A landscape with many valleys, sampled at points; each row gives a point and its height.
From any point a ball rolls to the lowest of the 2 points nearest to it. It stops when none of these is lower. Distance is the straight distance between rows; heights are no part of it.
j_166: [134  94 184 102 112 107 109 113 176 136 120 109 102 125 191 102 179 133
 148 139 111 110 165 114 124 124 105  67 132 132 195 152  98]  h=164
j_554: [144 188  96  74 105 125 179 109 134 121  91 131 150 116 109  99 126 126
 127  91 133 158 162 156 148 164 128  74 118 137 127 176 146]  h=446
j_349: [179  71 129 132 111  97 124 138 140  97 100 128 143  81 109 105 121 156
 151  63 139 189 129 173 155 101  67 144  75  95 161 160 141]  h=338
j_730: [125 128 157 149 165 155 151 141 102 157 161 164 133  54 124 149 171 169
  69 165  87 142 126 126 137 107 162 156 158  93  85  79  96]  h=431
j_895: [152 129  92 142 171 147 141 144 111 148 132 127 126 150  94 109  83 148
 147 119 167  82 118 152 128 145 107 181 148 165 133 123 148]  h=359
j_810: [162 141 134  73  54 122 104 108 164 104  81  97 143 159 148 132 154  88
 139 129 125 148 101  51  95 144 147  44 110 117 126 167 157]  h=135
j_19: [ 84 201 121 126 118 119 166 112 129 104 152 146 140 155 128 138 106 133
 144 117 143 130  84 127 136 136 164 118 144 117  74 128 131]  h=439
j_659: [115 180  78 104 120 118 162  94 128 130  99 123 160 127 123 126 150  92
 106 112 148 157 122 142 149 134 162 123 112 129 118 169 152]  h=519
j_603: [ 87 173 136 161  95 137 187 137 125 150 133 170 126 131 162 129 133 155
 100 171 114 129 159  94  85 154 176  60 169 130  67  55  96]  h=726
j_396: [192 157 122  73  57 114 135 104 118  85  52 112 159 141 142  99 116 127
 116  92 113 194 128 105 147 140 107  91  81 109 174 152 147]  h=43
j_426: [ 68 176 108 204 140  86 150  79  70 126 134 165 113 112 104 129 127  92
 109 196 112 179 108 176 205  98 173 144 138 148   8  91 114]  h=526
j_878: [117 159 148 134 162 145 173 161 121 155 167 108 119 133 101 125 125 167
 139 175 127 106 148 133 117 144 116 142 146 121 139 127 135]  h=358
j_346: [107 135  81 110  76 131  88 116 141 105  74 161 114 158 150 128 126 104
 132  89 128 175 135  95 103 130 144 147 112 119 115 105 124]  h=607
j_675: [163 116 136 106 122 129 134 133 136 108 128  97 139 152 134 100 110 122
 164  90 148  90 120 150 135 171 105  84 121 143 166 189 155]  h=516
j_848: [157 168 104  75 124 110  95 111 147  78 102  76 149 145 119 170 100  73
 135 128 144 115  91  81 110 108 131 102  84 100 141 167 166]  h=662
j_296: [141 153 127  85  82 133 147 119 154  84 120 129 137 161 132 141  99 105
 176  91 137 180 114 114 144 151 140  94 104  97 119 168 164]  h=543
j_907: [194  95 177 119 147 122  85 129 138 112  83 115 105  96 147  98 136 160
 118  67 116 155 109 110 145 127  77 123 127  95 191 166 120]  h=419
j_830: [115 137 125 128 125 148 139 121 149 141 125 108 143 166 160 106 117 110
 141 120 149  92 152 124 100 167 121  83 128 160 157 160 149]  h=544
j_192: [170 117 147  91 100  98 129 119 120  86  88 105 134 112 132 105 127 115
 156  47 143 132 133 144 168 146 102  70 126 145 169 186 148]  h=542
j_55: [165  92 139 106 108  87  89 124 148 108  95  69 160 115 160  99 172 119
 123 120 111 128 157 123 112 100  87 105  89 121 204 163 125]  h=158
j_195: [134  99 136 123 105 120 111 128 124 142 115 187 102 103 152 118 173 134
 124 141 114 139 116 113 114 103 132 145 153 109 124  64  65]  h=497
j_371: [ 83 161 108 126 112 147 126 159 150 127 134 112 125 173 141 126  96 138
 134 155 128  96 138  90  80 157 135 116 135 147 133  95 101]  h=557
j_912: [169 137 122  94 114  96 127  98 127 101 102 149 133 102 129 103 158 114
 134  46 139 178 148 163 187 116 124 123 121 139 146 172 158]  h=575
j_706: [164  79 150 138 176 112  93 144 115 142 183 105  63 183  97 154 105 171
 128 112 171  52 101 120 129 101 111 174 165 175 189 119 123]  h=520
j_190: [138 129 111  78 110  75  92  97 145 101 107 128 112 117 135 141 185  98
 120  90 136 146 116 112 136  79 163 140 124 100 155 131 117]  h=400
j_391: [146 152 103 101 120 148 159 108 106 132  96 166 104 148 129 125 128 131
 128 119 155 134 118  96 105 135 116 131 139  90 110  82 121]  h=458
j_328: [155  54 165 150 196 129  97 132 124 142 188 120  63 130 118 157 127 144
 125 111 158  65  95 127 137  87  75 167 149 135 180 106  96]  h=538
j_338: [143  90 107 140 131 108 120 165 143 104  98 109 156 115 123 112 109 138
 161 112 134 171 153 173 129  96 104 160  73  89 147 163 154]  h=296
j_428: [122  84 158 186 194 168 153 163 143 185 187 116 114 113 117 123 168 169
  79 172 123  92 158 140 140 123  99 156 152 156 150 115 135]  h=269
j_103: [ 60 139 133 183 132 149 139 145 108 156 171 116 126 166 121 130  90 127
 140 183 119  91 141 143  99 162 124 148 153 182 108  84 119]  h=621
j_851: [ 66 154 117 173 109 154 159 138 114 126 137 126 137 148 127 117  90 139
 160 120 126 135 136 143 131 159 134 132 142 160  73  90 120]  h=654
j_189: [137  87 137 182 170 154 133 109  85 155 186 138 103  84  98 142 155 133
 127 183 117  81 114 151 149 128 102 181 179 156  66  38 101]  h=533
j_345: [129  95 136 145  76 140 133  98  96 151 163 229 113  55 149 148 216 119
  46 169  91 175 128 127 153 106 217 134 140 130  92  78  83]  h=675
j_482: [117 107 144 162 180 132 141 120 145 151 131 122 143  86 132 120 163 114
 100 120 115 155 115 172 166  99 127 159 115 120 122 166 141]  h=337
j_303: [128 104 135 119 128 114 109 176 151  96 128 103 115 130 124 116  89 128
 185 103 143 131 156 151 115 119 108 117  99 107 166 154 126]  h=258
j_760: [135 126 119  79  90 118 125 133 140 115  90 120 162 154 141 135 135  94
 155 147 137 137 152 110 107 124  99 100  76 122 154 158 154]  h=742
j_691: [154 126  97  91 107 140 117 139 120 118  78 128 116 169 129 135 108 135
 143 120 160 118 124  74  81 148  89 122 114 102 158 107 127]  h=502
j_492: [165 131 169 100 115  98 119 131 142 112 109  71 110  89 135 105 151 132
 137 107 116 129 104  98 119 113 135  73 142  98 172 166 116]  h=524
j_250: [137 146 176 139 174 150 126 117 164 140 138 138 118  94 147  98 141 132
 112  91 105 136 127 144 161 137 122 126 148 118 142 171 128]  h=272
j_788: [162  64 136 137 166 142  99 108 136 139 130  98 147 141 155 116 148 111
 131  99 148 109 133 159 122 108  66 146 101 123 186 170 158]  h=401
j_218: [163  92 160 161 161 140 133 152 134 117 106 117 120  83 126 108 104 165
 121  65 128 164 114 152 160 122  79 148 116 109 169 145 135]  h=384
j_974: [124  79 166 163 182 146 107 169 143 165 165 118 118  86  75 118 108 157
 139 112  97 134 129 187 152 102  62 184 131 147 122 119 111]  h=171
j_767: [141 122 147 107 104 104 135 129 151 123 122  95 152  91 160 133 189 112
 108 150 110 129 122  94  93 109 170  84 123  98 156 152 141]  h=551
j_461: [132 100 105 155 178 106 106 134 133 130 109 149 133 108 123 144 104 115
 150 107 143 139 110 167 142  73 138 190 119 114 104 120 144]  h=375
j_80: [ 77 137 102 147  64 155 148 109 115 158 129 185 156 115 164 130 170 129
  88 204  83 159 120 128 116 143 207 136 135 132  65  70  92]  h=582
j_551: [ 60 155 122 196 138 112 171 115  61 126 154 151 141 109 127 153 142 111
 113 205 118 123 109 151 166 110 176 148 154 145  25  76 116]  h=579
j_672: [159 112 137  90 115 134 127 124 135 134 104 142 120 117 108 109 132 164
 160 105 123 156 111 120 112 123  93 148 124  81 156 123 115]  h=422
j_273: [133 129 128 159 176 147 130 104 126 132 139 180 110 118 126 106 103 109
 153  91 146 117 156 178 170 145 100 138 163 164  88 130 121]  h=448
j_291: [180  98 112 122 173 136 106 157 114 133 145 134 118 148  75  99  71 159
 154  76 158  83 156 180 141 158  80 163 135 173 160 159 144]  h=310
j_112: [164 159 113  57  84  84  89  97 134  70 102 183  93 146 128 105  88 126
 147  45 130 180 116 139 191 139 152  97 114 117 136 184 116]  h=616
j_127: [109 148 165 152 182 151 143 144 126 156 194 115  89 141  77 114  84 165
 135 135 122 108 161 148 134 151 100 145 162 163 157 136 130]  h=319
j_601: [ 83 135 103 127  99 137 143 152 128 144  76 109 173 125 126 118 127 140
 128 130 115 173 173 139 102 145 129 128  93 131 118 151 157]  h=332
j_533: [127 108 136 141 154 136 119 102 135 136 127  93 153 110 157 140 165  97
 108 110 123 135 131 142 133 108 118 149 106 106 175 177 166]  h=378
j_852: [213 125 117 103  97 100  82  90 139  92  73  60 147 115 151  93 156  76
 109 131 120 134 124  68 106 111 136  86 105  98 159 182 160]  h=238
j_175: [104 140 146 199 144 145 163 118  50 117 184 148 132  93 136 143 136 137
 106 190  91  93  98 142 157 139 167 147 175 155  44  35  87]  h=617
j_209: [100 143 120 122 157 117 126 139 126 136 113 130 174 152 125 171 105  93
 143 158 131 135 104 146 121  87 151 162  97 117 104 161 163]  h=633
j_671: [ 64 146 112 174 131 147 129 159 131 133 182 116 138 165 146 146 107 129
 100 187 133  69 131 100  75 153 174 125 143 149 126 103 113]  h=588
j_959: [125 179 157 126 131 125 152 161 132 115 159  89 140 180 134 124  98 158
 119 144 141  75 105  78  96 159 146  79 141 143 153 144 153]  h=490
j_876: [144 147  85  89 105 138 121 151 154  82  98  54 179 170 128 175 128  93
 127 167 134 112  97  56 112 123 104 105  70 110 125 158 174]  h=672
j_498: [104 126 105 151 158 131 131 135  92 143 132 122 120  97  82 147 114 151
 149 147 118 125 121 152 117 115 127 200 150 117  75  67 120]  h=194
j_299: [ 80 172 128 167 117 135 167  88 145 156 142 179 117 106 142  92 153 109
 107 152 107 173 156 169 163 135 151 117 137 145 102 136 107]  h=355
j_904: [110  80 111 205 198 141 149 161 100 179 137 105 128 105  68 112 106 141
 139 169 133 121 145 203 154 126  92 188 131 158  88 130 138]  h=270
j_677: [184  59 202 154 156 134 117 151 166 171 136  93  94  80 150 108 181 181
  79 126 116  98 143  89 102 135  90  80 155 121 190 149 125]  h=468
j_251: [145 181  70  54  71 127 108 153 172  76  78 135 151 173 107 148 108 105
 148 114 136 152 149  89 126 144 115  67  71 125  96 158 140]  h=714
j_853: [ 56 196 114 171 117 110 172  94 104 129 131 170 132 119 119 113 125 106
 117 145 121 180 142 167 172 127 174 126 139 142  47 112 128]  h=450
j_832: [129 108 108 137  73 126 107 107 127 132  73 155 131 126 165 112 161 144
 113  95 112 191 139  92  96 116 127 145 107 108 155  86 118]  h=642
j_703: [ 87 204  96 119 105 135 135 128 169 105 110 100 170 165 140 132 124 110
 115 118 139 131 100  90 109 165 166  63 114 136  91 176 161]  h=286
j_343: [112 154  77  90  73  66 104 111 150 101 106 136 136 151 117 172 156  78
 121 113 143 184 106 111 157  65 190 138  78 134 124 126 155]  h=525
j_604: [125 110 123 171 190 128 113 152 119 147 200  96 115 184  80 159  57 144
 146 116 146  80 103 160 119 108 149 197 160 192 134 131 160]  h=466
j_124: [145  77 160 133 167 136 111 109 128 147 148 148  73 147 135 126 108 113
 157 129 160  84  93 135 132 128  79 146 144 126 177 134  99]  h=556
j_203: [ 78 157  96 131 111 147 137 140 139 132 113 155 157 150 133 146 123 113
 126 177 108 162 108 113 106 136 169 154 112 110  74 116 122]  h=577
j_262: [ 80 128 173 146 156 117 138 140 121 140 162 115 138 100 116 155 132 125
 132 128 105 113  78 150 130 101 149 154 138 134 139 120 115]  h=60
j_994: [134 107 101 124 152 121 113  88 138 121 122 177 121 100 107 117 103 102
 163  73 144 133 133 208 178 123 105 164 128 145 108 148 128]  h=489
j_547: [148 116 160 103 105 113  98 119 137  76 135  74 128 184 156 119  93  77
 169 102 154  79 116 113 139 156 111  39 109 143 161 212 144]  h=495
j_935: [167  96 114  93 103  99  71 144 130  83  76 120 114 127 124 109  92 134
 167  66 144 159 164 135 119 134  96 107  93  89 169 164 134]  h=297
j_230: [104 165 115 130 116 113 179 101 126 158 114 153 151 109 148 131 212 122
  74 189 117 181 176 130 152 109 184 118 108 110 121 146 149]  h=95
j_236: [198  66 179 108 166 116  91 124 120 115 148  53 133 158 155 115 142 117
 138 102 141  73 128 127 138 106  60 123 118 145 200 182 160]  h=417
j_48: [102 101 139 160 170 135 142 163 126 162 144 106 137 107  83 120  95 146
 154 130 122 132 165 189 125 135  98 162 116 142 120 146 145]  h=218
j_410: [170  72 140 106 148 112 100 114 117  92  98 147  92 130 134 122  96 138
 163  41 176 110 148 149 184 137  55 130 130 122 172 145 116]  h=213
j_818: [119 160 119 132 184 114 165 119 103 123 135 137 144 128 141 181 121 116
 106 146 160  88  86 121 135 106 160 152 137 117 128 117 157]  h=451
j_431: [ 94 171 147 157 110 139 182 143 123 127 119 164 125 143 163 112 109 148
 140 139 117 153 154 115 129 145 153  96 152 134  90  93 112]  h=686
j_443: [118 165 128 102  94 113 147 121 151 131  85  98 162 102 126 105 146 119
 130 129 111 166 193 140 115 143 138  65 100 126 139 180 164]  h=385
j_577: [112 138 136 144 114 173 146 143  78 167 171 151 131 163 112 150 119 163
 114 194 114  74 129  88  68 176 144 138 177 168  80  52 121]  h=585
j_468: [128 129  97 120 125 156 118 150 119 125 121 107 101 180 117 118  66 159
 134 116 138 100 137  95  82 172 101 139 116 135 174 111 119]  h=527
j_73: [121 137 102 139  90 138 133  96 106 138 154 224 124 103 147 127 177 109
  71 182  98 152 106 123 140 113 227 153 153 119  67  68  83]  h=634
j_92: [101 125 128 178 156 148 117 144 102 134 188 149 118 124 148 145 122 136
  97 171 118  66 119 108 104 133 174 156 172 138 117  74 106]  h=619
j_438: [147 141 129 109 118 157 142 147 127 105 136 154 106 160 117  97  51 149
 172  95 146 138 157 148 130 198 111  87 125 115 144 155 130]  h=333
j_941: [146  99 171 118 130 120  99 183 143 130 131  99 104 157 136 116 107 165
 177 130 136 111 157 105  90 137  95 118 127 113 189 140 131]  h=228
j_648: [125  72 171 157 160 144 105 154 149 167 139 132  95  95 109 102 125 153
 126 100 109 132 145 154 123 127  47 144 133 147 174 129  92]  h=122
j_576: [138 145 115 133 135 158 153 117 140 127 124 183 116 145 141  91 105 121
 173 127 151 131 170 141 140 160 109 112 144 125 107 134 121]  h=395
j_511: [156  80 163 129 125 119 111 181 121 152 135  89 129 140 141 116 148 175
 121 157 124  85 142  90  61 116 100 127 127 130 207 109 127]  h=201
j_753: [ 96 158  71  95  82 111 100 121 153  88  96 138 149 171 129 145 111  78
 138 106 142 182 114 130 150 114 154 134  80 141 115 141 137]  h=566
j_620: [143 146 155 144 155 167 148 143 120 132 148 143  83 140 121  97  67 178
 144  93 125 128 157 140 139 176  99 132 162 139 158 127 114]  h=264
j_567: [129 169  87  77  55 131 167 125 148 113  78 116 116 147 136 115 139 156
 129  82 123 193 130 108 122 137 148  82 115  99 112 102 118]  h=699
j_766: [100 161  96  91  95 125 157 136 124 132 120 137 160 105 154 155 173 124
  82 158 121 105 114  82  95 127 188  87 127 116 131 101 108]  h=327
j_13: [130 108 119 123 111 148 148 136 126 150 131 159 110 139 144 127 157 150
 142 158 137 106 128  91  85 136 130 124 157 106 122  68  99]  h=506
j_106: [126 128  89 129 116 137 186 125  89 142 115 147 154  95 135 147 174 154
  85 168 126 153  78 126 124 112 169 166 130  97 101  77 118]  h=554
j_723: [123 121 126 119 151 128 117 111 129 139 124 159 104 134 115 125  99  75
 156 128 158 110  96 151 113 122 110 130 122 130 152 146 110]  h=578
j_522: [167 121  84  77 110  91  69 142 134  78  70 113 168 133 116 130 107 104
 141  82 141 147 148 123 112  97 103 142  74 106 150 162 157]  h=329
j_915: [106 102 146 153 183 123 126 146 119 161 173 112 110  75  78 149 128 153
 130 134 114 102  99 166 130 103 110 194 158 139 113  87 114]  h=134
j_25: [115 109 116 172 191 125 106 122 126 143 157 124 124 134 111 163  61 115
 157 120 144 100  81 183 130 101 139 198 139 147 101 129 149]  h=421
j_581: [ 90 147 138 192 147 146 139 133 110 140 150 161 118  90 138 127 141 133
 101 180  74 172 136 141 148 111 174 169 147 104  62  83  95]  h=480
j_485: [165 103 102  90  98  72  63 112 137  99  76 112 125 122 133 121 155 112
 128  78 148 152 128  98  98  71 119 139  94  91 171 143 139]  h=360
j_213: [148 170 135  90 157 112 112 122 133 110 135  92 168 150 123 162  91  93
 150 137 150 115  96 129 132 117 146 125 108 110 121 195 176]  h=650
j_955: [ 97  98 112 141 116 123 140 109 116 140 103 150 147 117 138 141 172 100
 126 131 140 157 142 150 142  96 109 171 106 136 136  97 136]  h=628
j_842: [104 168 146 140 140 110 151 105 137 113 149 171  98 112 127 121 119 124
 149  85 134 143  93 152 165 111 140 123 158 119  99 128 102]  h=501
j_260: [146 175 128 115 126 126 120 161 152 106 136  46 156 169 136 100  83 123
 129 139 129  85 148  88 103 169 143  56 119 152 147 195 169]  h=518
j_85: [109  98 134 138 128 150 122 119 151 178 147 123 132 146 162 123 163 115
 125 165 141  80 162 119  68 147 127 103 133 153 156 131 136]  h=567
j_855: [160 134 157 121 122 119  92 183 142 125 154  59 112 178 114  91  77 158
 143 112 140  83 162 103  92 167 135  64 139 181 180 186 161]  h=541
j_611: [165  99 115 110 138 151 127 116 104 114  99 168 120 131 121 106  93 149
 165  68 152 124 152 156 149 162  61 158 129 124 138 122 130]  h=153
j_360: [158 137 128  84  89 116 113  98 153  50 123  76 130 176 134 139  87  90
 170  87 155 124 103  93 152 170 124  66 102 112 131 194 162]  h=513
j_696: [127 156  95 120 159 148 148 124 102 130 129 145 125 161 113 150  99 111
 145 139 170  85 114 108 118 138 114 148 146 123 105  98 139]  h=406
j_572: [102 173  61 102  73 100 163 110 114 146  99 158 127 118 108 122 176 137
  74 151 106 205 125 137 141  91 200 152 107 111  94  77 102]  h=670
j_536: [188 130 112  69  71  71  90  85 143  70  90 130 111 131 135 100 142  94
 126  57 137 186 136 136 202 111 145  98  97 129 169 184 141]  h=615
j_697: [105  99 156 158 162 136 142 122 161 176 182 144 110 104 156 116 180 110
 116 164 135  82 155 146 103 121 123  98 153 135 142 132 107]  h=590
j_417: [103 173  86  91 129 125 126 154 140  91 119 121 144 181  94 161  61 117
 163 113 156 103 129 126 127 139 112 127 100 137 107 139 140]  h=687
j_447: [161 172  79  62  36  96 141 127 135  89  70 130 131 154 107 118 145 134
 116  84 120 221 145 102 141 109 154 109  79 109 119 108 147]  h=656
j_77: [109  70 174 151 150 151  91 140 117 177 174 140 102 133 139 138 142 131
 122 149 110  79 128 129  87 128 105 160 162 151 147 101  94]  h=682
j_238: [119 124 133 209 191 142 121  89  94 146 171 113 104  61  82 139 144  95
 114 200 102 105 120 179 197 119  97 167 171 167  26  60  97]  h=498
j_510: [175  97 185 121 134 109 110 147 140 147 112  91  83  94 151 100 170 168
 108 117 125  85 104  73 107 138 128  61 169 101 196 154  95]  h=496
j_731: [114  83 146 107 135 137  76 118  99 146 143 145 112 132 151 162 147 135
 114 134 123  73 101  98  86 128 126 179 156 119 157  95  86]  h=671
j_977: [125 135  86  65  84 142  94 169 164  79  94 113 156 185 109 144  70 119
 169  96 144 113 138 110 120 164  97 100  81 139 120 154 131]  h=700
j_281: [ 85 162  69 114 126 135 116 152 153 121  90 140 167 174  98 179  99  99
 128 165 142 148 101 100 112 117 151 162  81 103  65 142 154]  h=609
j_668: [144 183  89  62  67 114 131 114 140 117  97 131 162 136 138 147 187 107
  79 150 118 156 124  68 113 116 177  94 102 106 132 120 139]  h=377
j_339: [131 129 179 155 165 154 144 130 112 140 183 166  93  76 119 142 150 168
  99 135  97 113 119 125 158 122 121 146 190 119  83  49  76]  h=383
j_413: [ 89 112 146 118  96 132 155 125 117 141 160 136 144  88 159 149 190 145
  85 156 115  81 118 111  95 140 172  86 144 124 164 101  90]  h=242
j_185: [126 133 176 140 187 116 145 165 120 134 200  77 141 161 130 161 124 136
 121 151 141  68 124 117 127 108 139 145 145 134 164 157 171]  h=445
j_562: [104 153 111 134 142 135 173 110  96 125 159 173 147 101 144 171 158 119
  97 179 136 104  92 121 145  99 184 148 144 107 100  89 106]  h=500
j_585: [ 63 149 105 174 192 121 155 108 102 151 159 124 145 133 108 140 129 128
 124 180 131  98 130 180 179 129 138 185 144 153  68 128 130]  h=399
j_888: [ 83 188  80 135 119 131 159 114 115 115 117 161 163 168 107 159  86 121
 164 128 150 144 101 142 152 136 160 141 136 141   7 109 142]  h=370
j_906: [145  94 194 135 129 137 134 132 192 180 119 150 114  88 178  95 179 168
 114 151  92 136 176 123 121 129  92  87 130 134 184 132  95]  h=144
j_544: [ 76 127 114 156 141 119 158 154 123 160  99 125 153  98 107 111 122 128
 142 140 115 192 167 184 139 120 130 150  96 122 115 156 143]  h=278
j_463: [149 145 148  98 135 123 151 145 129 135 138 109 142 122 116 130 135 144
 143 142 131 122 106 118 112 120 120 130 129 102 146 135 142]  h=391
j_624: [147  86 164 149 166 134 113 164 127 156 142 111 115 105 124 127 154 166
 107 127 122 112 133 115 108  99  71 168 131 115 191 108 117]  h=169
j_83: [139 131 166 106  75 126 127 107 162 141  88 131 121 137 159 113 143 113
 149 112 135 142 126  97  96 155 142  49 130 124 148 169 142]  h=81
j_700: [ 83 139 111 163  94 150 118 118 118 137 121 152 135 124 152 121 136 124
 125 169  94 156 120 128 108 142 161 160 147 128  73  60  93]  h=532
j_794: [115 109 167 144 134 121 140 129 169 156 146 117 131  92 168 125 187 107
 115 170 114 123 158 140 105  99 149  84 116 106 161 158 131]  h=576
j_268: [ 98 177  92 127  95 108 167 115 101 123  97 159 109 103 124 116 131 126
 107 115 113 177 111 141 154 103 170 134 143 135  98  70  76]  h=725
j_17: [131 143  82 127  99 103 153 127 113 137  86 136 157 104 131 131 182 133
  76 132 122 185 101 119 131  83 184 152 109  90 122 112 140]  h=611
j_890: [107 173  84 105 103  81 121 100 155  92 122 143 115 131 145 146 153 115
 125  96 137 166 109 124 165  90 201 145 130 112 117 105 114]  h=464
j_361: [164  89 168  96  92  90  83 114 156 116 102  57 141 130 182 105 176  93
 140 147 110  95 168  95 103 110 118  43 117 142 177 168 118]  h=119
j_487: [193 137 109  83  85 130  95 107 139  82  70  56 150 139 133 105 103  98
 123 118 122 125 133  83 110 166 100  78  92 105 162 188 162]  h=195
j_982: [129  72 128 115 102 105 110 113 125 136  98 136 149 108 140 133 197 131
 133  94 132 133 128 127 107  89  75 166 111 123 158 105 122]  h=648
j_555: [124 127 165 135 122 148 120 103 160 161 114 149  98 114 152  92 141 131
 134 105 116 141 133 117 102 164 131  93 161 117 144 163 124]  h=186
j_49: [ 59 123 161 151 124 135 168 130 110 149 176 132 135  76 135 150 166 148
  98 162 100 107  95 140 118 131 171 122 151 138 119  95  93]  h=155
j_455: [139 137 111 121 144 136 121 159 101 113 119 166 111 140  83 120  28 145
 180 100 138 128 134 161 131 159 106 149 138 136  96 108 118]  h=230
j_27: [112 112 135 133 115 173 153 114  99 179 150 182 147  85 147 144 169 155
  79 199  93 106 140 114  68 165 170 121 162 123 101  89 104]  h=736
j_423: [140 105 100 135 107 115 108  86 136 123 101 169 126 121 136 120 157 100
 118  96 133 203 136 142 156  86 123 174  92 119 146 130 145]  h=598
j_936: [117  92 144 162 154 147 123 163 143 150 152  95 113 162 147 103 102 131
 136 111 153  88 175 150 109 149 104 105 128 184 194 151 140]  h=570
j_449: [156 141 175 122 149 122 132 146 116 121 181  66 122 191 127 146 112 146
 124 119 154  69 112  87 118 141 132 112 158 166 191 154 173]  h=465
j_993: [ 80 170 113 122 125 162 134 128  93 135 158 152 142 167 116 176 103 131
 120 166 126  88 111  94  97 152 153 156 166 136  53  53 115]  h=610
j_210: [136 106 166 188 193 173 150 151 131 187 193 126  96 126  79 105 109 166
 110 153 119 108 145 154 154 134  68 170 158 189 136 114 124]  h=314
j_139: [139  96 156 161 153 161 128 145 133 132 138 165  79  97 103  92  67 144
 155  89 120 148 154 169 159 158  59 134 136 138 137 132  93]  h=193
j_971: [114  79 148 143  92 161 138 103 111 168 151 203 137  43 157 149 191 132
  54 177  93 123 129 125  99 127 182 107 142 124 115  92  81]  h=709
j_5: [155 104 173 118 180 115 121 139 117 114 167  54 157 164 155 155 139 102
 137 128 142  68 122 141 131  84 116 134 116 137 179 172 170]  h=430
j_542: [181  41 131 127 161 128  80 159 109  99 137 141  99 157 120 118  63 150
 159  49 174  87 157 174 156 169  72 133 123 150 180 177 136]  h=266
j_153: [129 190 109  84  72 142 114 121 179  83 112  72 147 168 117 152 125  85
 124 124 131 118  87  51 109 157 143  42  95 122  90 173 157]  h=208
j_108: [ 72 107 116 214 191 138 157 126  64 173 143  97 128 109  84 120 133 138
 117 208 117 114 128 171 167 140 125 183 152 159  50 104 129]  h=335
j_897: [137  92 158 106 104 115 108 127 145 151  89 172  98 120 148 106 153 144
 146 140 121 147 133 110 104 113  93 111 121  99 173 112  78]  h=455
j_580: [158 136  95  76  81 112  88 145 163  71  83 105 154 168 126 135  95  51
 148 139 144 152 151 103 123 124 111  58  49 111 134 190 158]  h=730
j_875: [108 152 130 181 152 130 163 139  78 140 129 120 114  94  77 123 100 152
 156 162 108 161 108 170 154 123 132 165 162 125  12  63 113]  h=260
j_141: [131 128 126 142 137 105 116  86 154 117 141 171  94 104 134 135 150 113
 132  85 131 179 118 155 200  81 141 169 130 111 112 119 111]  h=555
j_984: [146 156  93  68 134 104  96 150 134  80 113  73 125 164  97 166  80 120
 149 105 161  78 118  89 112 123 105 113 107 119 155 140 145]  h=673
j_734: [168 153  86  90  78 101 101  99 144 101  77  95 155 134 130 127 160  82
  86 138 118 179 120  85 111 103 150 112  74 101 155 161 158]  h=300
j_507: [118 182 120 101  99 108 132  83 123  96 129 188  93 135 113 119  80 108
 154  65 131 184 117 155 162 143 153 111 130 124 104 148 115]  h=560
j_870: [129 112 119 188 111 178 159 103  94 177 140 175 122  78 139 113 161 148
  86 205  93 135 130 125  99 163 159 137 177 124  57  52  97]  h=766
j_868: [117  81 137 104 121 121  99 128 114 141 126 111 163 131 141 152 168 127
 121 121 120  97 108 113  75 113 115 165 116 126 174 115 131]  h=660
j_575: [129 104 145 164 133 156 140 142  74 161 163 138 127 135 116 131 145 158
 136 175 118  85 131 129 111 151 114 174 184 169  84  38 116]  h=561
j_538: [116 174  43  72  54 117 120 122 160  97  80 122 151 177  93 154 140 119
 107  99 130 211 132 103 161 119 163 134  54 123  81 134 165]  h=612
j_866: [145 102 161 153 172 165 167 142 160 182 139 144 136  94 144  98 170 177
  99 165 109 119 174 132 133 138  85 135 146 137 154 115 119]  h=217
j_985: [172 122 185 108 114 118 121 119 122 106 151  44 133 192 147 124 103 107
 154 131 146  63 113  76 118 150 105  64 140 153 176 188 169]  h=481
j_705: [194  73 188 136 167 131  93 145 163 141 119  92  80  96 129  91 152 193
  94  89 120 113 128 102 137 125  55 121 147 102 199 159 112]  h=444
j_932: [163 161 105  73  81 152 128 132 128  94  72  86 158 153 138 128  89 143
 123  88 107 161 123  90 108 170 103 105  97 109 156 153 158]  h=140
j_149: [107 174  82 110 122 132 130 139 115  97 117 163 150 156  93 139  27 140
 177  88 137 144 116 168 148 162 137 132 122 134  39 131 138]  h=299
j_894: [144  98 126 128 172 123 100 146 135 132 167  81 104 168 100 160  94 141
 143 104 161  73  89 115  91 119 135 172 149 143 158 133 161]  h=499
j_548: [118 161 167 182 157 147 153 114 101 143 166 145  96  76  98 118 134 149
 123 145  78 152 120 153 175 127 117 140 190 139  24  46  83]  h=328
j_234: [ 81 119 146 182 141 153 139 134  76 117 216 175 145  81 148 160 135 147
  79 202 104  76 118 130 126 139 196 143 164 128  73  72  80]  h=649
j_42: [ 73 111 135 192 192 143 136  94 120 151 178 136 121  87 114 153 163  99
 115 172 109 120 134 181 190  98 128 177 152 147  55  98 110]  h=454
j_526: [137  97 115 145 172 112  97 159 136 105 113 122 145 108 108 144  63 125
 158  66 136 150 144 188 140 104 122 173 105 113 124 167 159]  h=334
j_708: [113 160 141 126 116 124 156  81 137 144 145 170 120 113 159 127 176  93
 102 149 120 160 139 130 156 114 153 112 117 122 151 144 123]  h=240

Where does a ball stop that starts at each point below?
j_360 | j_83
j_538 | j_648
j_567 | j_648
j_577 | j_648
j_260 | j_83
j_855 | j_83

Call two points neighbours if one is among the 2 nearest of the other. Go from one point of each pair to the other, from neighbour to neighbour, staying as low as possible. Name the highest point that can't be avoided.
j_361 and j_648 | j_127
j_396 and j_915 | j_668
j_906 and j_361 | j_166
